Points on a hilly landscape, in no order, each with its height.
A climber steps from a point to the highest of its 2 nearest points, and stops where none of them is higher. Distance is the straight distance between rows; heights are no part of it.
K_223 h=425: [130 123 105 110 113  97 115 119 127 125 114 113 110 123 113  87 138 129
 127 136 120]
K_633 h=351: [178 138 135 137 132 120 159 147 115 144 108 158 114  55 125  94 106 139
 119 135 109]
K_755 h=468: [137 132 131  93 106 116 108 166 107 155 127 116 165 182 169 109 153 116
 114 125 130]
K_484 h=58: [131 153 140 111 116  74 162 175 134 151  60  81 109 107 165 105  83 105
 131 121  87]
K_773 h=586: [124 153 126 153 122 149 174  96 162 104 163 211 158  44 147 150  99 131
  95 161 134]
K_374 h=462: [ 80 153 123 134 104 162 139 154  93 150 193 214 140 101 155 112 142 130
 122  93 136]
K_822 h=333: [116 154  98 129 108 125 106  87 126 109 138 131 133 101 121 139 140 121
 111 149 165]
K_105 h=115: [111 146 118 148 129 113 155  96 164 111 158 167 101  53 107 118  94 130
 108 142 126]
K_144 h=480: [169  62 155 119 160 152 108 104 135 133  99  99  92 196  57 162 142 171
 167 107 118]
K_537 h=728: [181  80 122 136 178 151 114  69 113  87 113 108 110 152 101 149 149 181
 140 138 121]
K_581 h=484: [124 145 102 133 106 164 136 159 115 152 105 116  97 110  73  85 137 175
 134 104 154]
K_352 h=514: [139  70 155 115 136  69 117 103 163 123  27  46 113 201 120 140 112 108
 155 106  71]
K_233 h=482: [ 86 166 163 121 106  98 140 118 161 148 145 141 150 126 200 185  91  57
 127 144 134]
K_151 h=549: [146 104 148 146 169 120 127 150 131 135 154 157 120 126 106 128 112 140
 117 131 122]
K_680 h=631: [174  79 118 118 143 129 109  86 114 103  92 110  99 147  77 113 149 187
 138 110 102]
K_687 h=685: [120 117 137 124 140 133  95 136 112 127 192 135 158 186 146 136 158 117
 119 136 144]
K_728 h=544: [155 123 149 129 162  91 142  93 153  96 138 124 122 123 167 165  84 126
 105 163 121]
K_984 h=618: [151 103  93 188 164 195 107 110 121  96 161 172 159 138 114 157 161 153
 116 155 166]
K_820 h=205: [ 76 195 112 119  74 129 176 125 129 139 175 208 122  51 178  97 138 105
 141 106 127]
K_220 h=614: [131  86 143 121 156  89  93 112 163 128 118  58 113 225 111 148 148 110
 149 133 110]
K_856 h=348: [114 163  92 193 114 177 139 128 119 140 137 189 119  77  95  99 127 164
 101 115 148]
K_56 h=136: [ 88 174 104 130 103 124 165 122 131 105 145 136  83  40 118 100 113 131
 122 122 132]
K_681 h=537: [161  55 172  89 145 120 123 110 139 141  65  78 101 195  69 140 126 148
 178  96  93]
K_910 h=498: [115 109 136  97 104 114 108 146 122 145 139  76 152 206 138 102 165 118
 123 131 122]
K_955 h=363: [143 126 110 131 141 104 108  75 138 105 124 128 105 116 109 132 126 122
 120 152 136]
K_969 h=140: [129 135 126  94 111 117 152 171 124 137  84  76  75 127  88  79 118 166
 159  97 110]
K_951 h=556: [141  74 141  92 132 128 103 141 132 122 129  59 150 225  96  99 181 149
 136 138 122]
K_383 h=595: [127 146 108 147 118 176 108 141 120 163 137 161 150 125 101 129 150 137
 116 125 178]
K_312 h=639: [140 135 116 157 149 175  96 114 129 134 167 159 154 145 127 167 150 126
 114 152 174]
K_747 h=404: [163 108 155 126 162 107 132  95 146 122  88 105 104 105 100 175  90 108
 152 140 117]
K_224 h=305: [111 188  98 154  82 192 159 119 122 126 149 198 149  53 153 126 130 145
  95 128 160]
K_698 h=535: [134 130 120 180 161 170 156 101 144  93 169 196 132  71 116 148  91 159
  91 153 132]
K_571 h=335: [116 152 101 125 102 168 123 101  84 123 186 159 161 133 172 130 157 145
  82 125 153]
K_28 h=488: [117 171 153 134 117 104 147 160 148 167 115 135 116  83 142 143  88  78
 141 138 137]
K_154 h=649: [136  66 159  96 130 106 103 130 148 125  79  36 142 222  92 122 152 117
 147 127 103]
K_455 h=426: [120 152 146 114 111 111 133 189 124 183 115 122 131 126 135 119 117  95
 148 121 133]
K_868 h=756: [170  81 148 125 177 111 111  88 164 102  84  50  95 228 136 180 157 135
 166 141 105]
K_549 h=609: [164  80 131 137 177 134  79 102 137  84 145  85 147 201 118 148 193 131
 156 166 136]
K_998 h=502: [103 141 165 141 139  80 126 120 178 131 117 118 146 148 179 192  78  51
 125 148 116]
K_700 h=566: [174  76 149 116 163  71 112  88 147 103  55  77 103 169 125 151 117 120
 160 125  66]
K_146 h=248: [105 169 103 101  86 122 138 165 112 147 145 121 108 116 137  78 143 142
 128 107 136]
K_528 h=309: [ 66 170 101 120  84 151 125 102 118 125 180 149 135  93 122 140 148 102
 121 130 171]
K_850 h=315: [118 146  84 156 115 147 120  72 137 102 145 179 141  95 118 124 144 131
 104 149 158]
K_939 h=110: [174 118 139 113 126 122 137 137 123 156  70  96  79 117  81 118 113 167
 143 111 117]
K_389 h=515: [ 98  69 154 113 119  84 114 150 153 126  23  14 139 201 115 126 113  85
 150  99  67]
K_991 h=214: [103 168 102 114 107 131 159 206 104 137 130 123  95  86 133  63 157 140
 147 102 119]
K_764 h=46: [ 91 167 153 121 104  78 152 174 133 153  86  83 138 125 198 127  85  78
 124 111  88]
K_543 h=661: [178  95 122 137 183 131  99  91 130  83 130 118 130 163 129 151 149 145
 133 155 139]
K_13 h=520: [157 103  99 110 121 115 110  98 131 127 107 114 109 160  89  85 160 167
 123 123 134]
K_388 h=444: [ 84 148 142  91  79 130 126 168  99 182 137 113 160 170 185 125 146  96
 137 107 145]
K_696 h=601: [154 109 105 182 191 176 126  80 138  63 163 164 141 123 118 174 139 157
 118 162 145]
K_930 h=439: [175 114 148 153 160 119 139 130 133 139 110 161 103  83 112 123  92 156
 115 134 104]
K_840 h=359: [137 134 135 128 137  83 134  80 159 106 106 119 108  83 104 151  95  97
 136 153 117]
K_521 h=450: [171  84 131 125 150 170 102 132 134 132 113 106 125 187  64 126 165 168
 151 124 143]
K_83 h=560: [117 177 144 127 110 129 158 143 141 151 145 162 140  58 157 147  92  97
 131 147 141]
K_628 h=532: [119 109 162 140 175  88 106 123 158 126 114  77 139 175 149 194 100  75
 138 145 113]
K_539 h=281: [ 66 175 112 115  79 131 140 150 108 144 164 133 116 101 148 110 140 111
 137 106 148]
K_736 h=243: [ 75 183 135 104  81 107 152 119 137 148 173 178 121  92 173 118 132  91
 132 116 133]
K_878 h=493: [104 119 139 112 123  76 128 154 139 140  89  62  92 125  95 122  93  93
 157 108 108]
K_714 h=548: [144 135 111 132 114 167 119 165 100 158 112 119 129 116  97 119 136 154
 123 126 164]
K_891 h=694: [131  90 147  94 123 103 126 136 132 131  62  48  90 165  82 122 108 127
 165 102  97]
K_344 h=84: [163 130 144 116 128  95 155 134 131 145  60  92  89  96 122 112  88 138
 138 122  99]
K_79 h=463: [141  89 171 128 183  99 112 122 155 123  98  87 105 145 103 178  83  90
 157 126 109]
K_61 h=278: [143 157 153 129 129 112 167 193 110 152 108 129 114  70 133  86 104 147
 135 115 107]
K_709 h=432: [166  83 103 167 153 190 101 120 118 120 112 148 126 161  54 120 168 196
 132 118 149]
K_855 h=325: [117 154  99 145 105 198 119  84 110 110 193 192 180 128 179 159 170 132
  95 148 171]
K_450 h=597: [134 140 138 115 135 125 130 109 125 112 162 150 152 114 175 163 108 109
 107 157 130]
K_749 h=570: [103  93 146 113 121  87  91 148 144 134  75  33 154 201 135 126 133  75
 146 126 105]
K_413 h=349: [144 128  97 125 111 152 124 140  79 117 155 140 160 127 150 101 150 164
  87 123 127]
K_22 h=551: [112 137 133 105 118 103 126 141 100 123 150 153 155 111 172 124 114 102
 122 129 124]
K_978 h=569: [165 108 131 166 176 160 125  99 121  85 144 160 131  83  97 153 105 150
 121 152 136]
K_620 h=656: [119 166 143 121 117 145 162  95 148 115 169 182 160  73 179 170  97 110
 105 165 141]
K_786 h=402: [124 105  88 162 135 147 103 123 109 117 139 178 141 120  82  89 170 156
 118 121 139]
K_203 h=424: [ 88 148 150 101  90 118 127 201 118 179 106  77 156 160 150 119 132  86
 146 109 132]
K_59 h=165: [ 83 194  97 151  96 134 164 148 126 129 157 189  94  50 134  84 130 135
 121 112 136]
K_55 h=632: [113 112 138 124 154 118 106 136 123 118 177 131 128 153 120 136 116 124
 120 135 143]
K_200 h=419: [165 100  84 182 153 178 109 114 116 120 104 181 142 129  77 102 155 185
 114 123 134]
K_510 h=747: [162  74 137 116 159 141 101 162 125 118 159 130 159 206 131 120 168 142
 134 146 131]
K_465 h=574: [107 128 142 112 139 101 112 130 137 137 135  86 133 157 135 154 107  95
 129 140 129]
K_601 h=504: [ 85 138 131 104 101 135 122 137  82 144 189 169 174 119 178 119 154 108
 129 107 128]
K_541 h=338: [165 104 114 132 141 161 108 131  77  96 140 114 163 121 130 121 142 160
 101 136 135]
K_623 h=420: [ 98 151 122 138 115 143 155 121 119 133 192 211 134  87 159 114 114 138
  91 113 136]
K_670 h=380: [134 155 110 154 124 146 139 138 125 131 153 189 120 102 135 106 121 159
  86 121 136]
K_919 h=41: [ 69 164 148 104  90  89 155 165 120 153 134 126 142 126 214 131 102  75
 137 101 107]
K_276 h=318: [105 163  98 149  92 201 152  93 110 119 177 217 184  83 172 154 139 134
  93 125 166]
K_558 h=176: [112 161 121 102 112 105 166 207 128 136 107  94  70 110 129  68 130 142
 160  93 103]

Where does a climber stop that starts at each point below?
K_856 -> K_620
K_764 -> K_539
K_840 -> K_510
K_633 -> K_510
K_200 -> K_891
K_203 -> K_154
K_233 -> K_510

Call two points neighbours if one is among the 2 nearest of the other. Go from one point of each pair to the other, from neighbour to neighbour, staying as high as possible. Name the lowest point that can't be avoided.
K_868 and K_312 -> K_203
K_510 and K_537 -> K_549
K_868 and K_891 -> K_786
K_537 and K_413 -> K_541
K_620 and K_312 -> K_698
K_868 and K_154 -> K_220
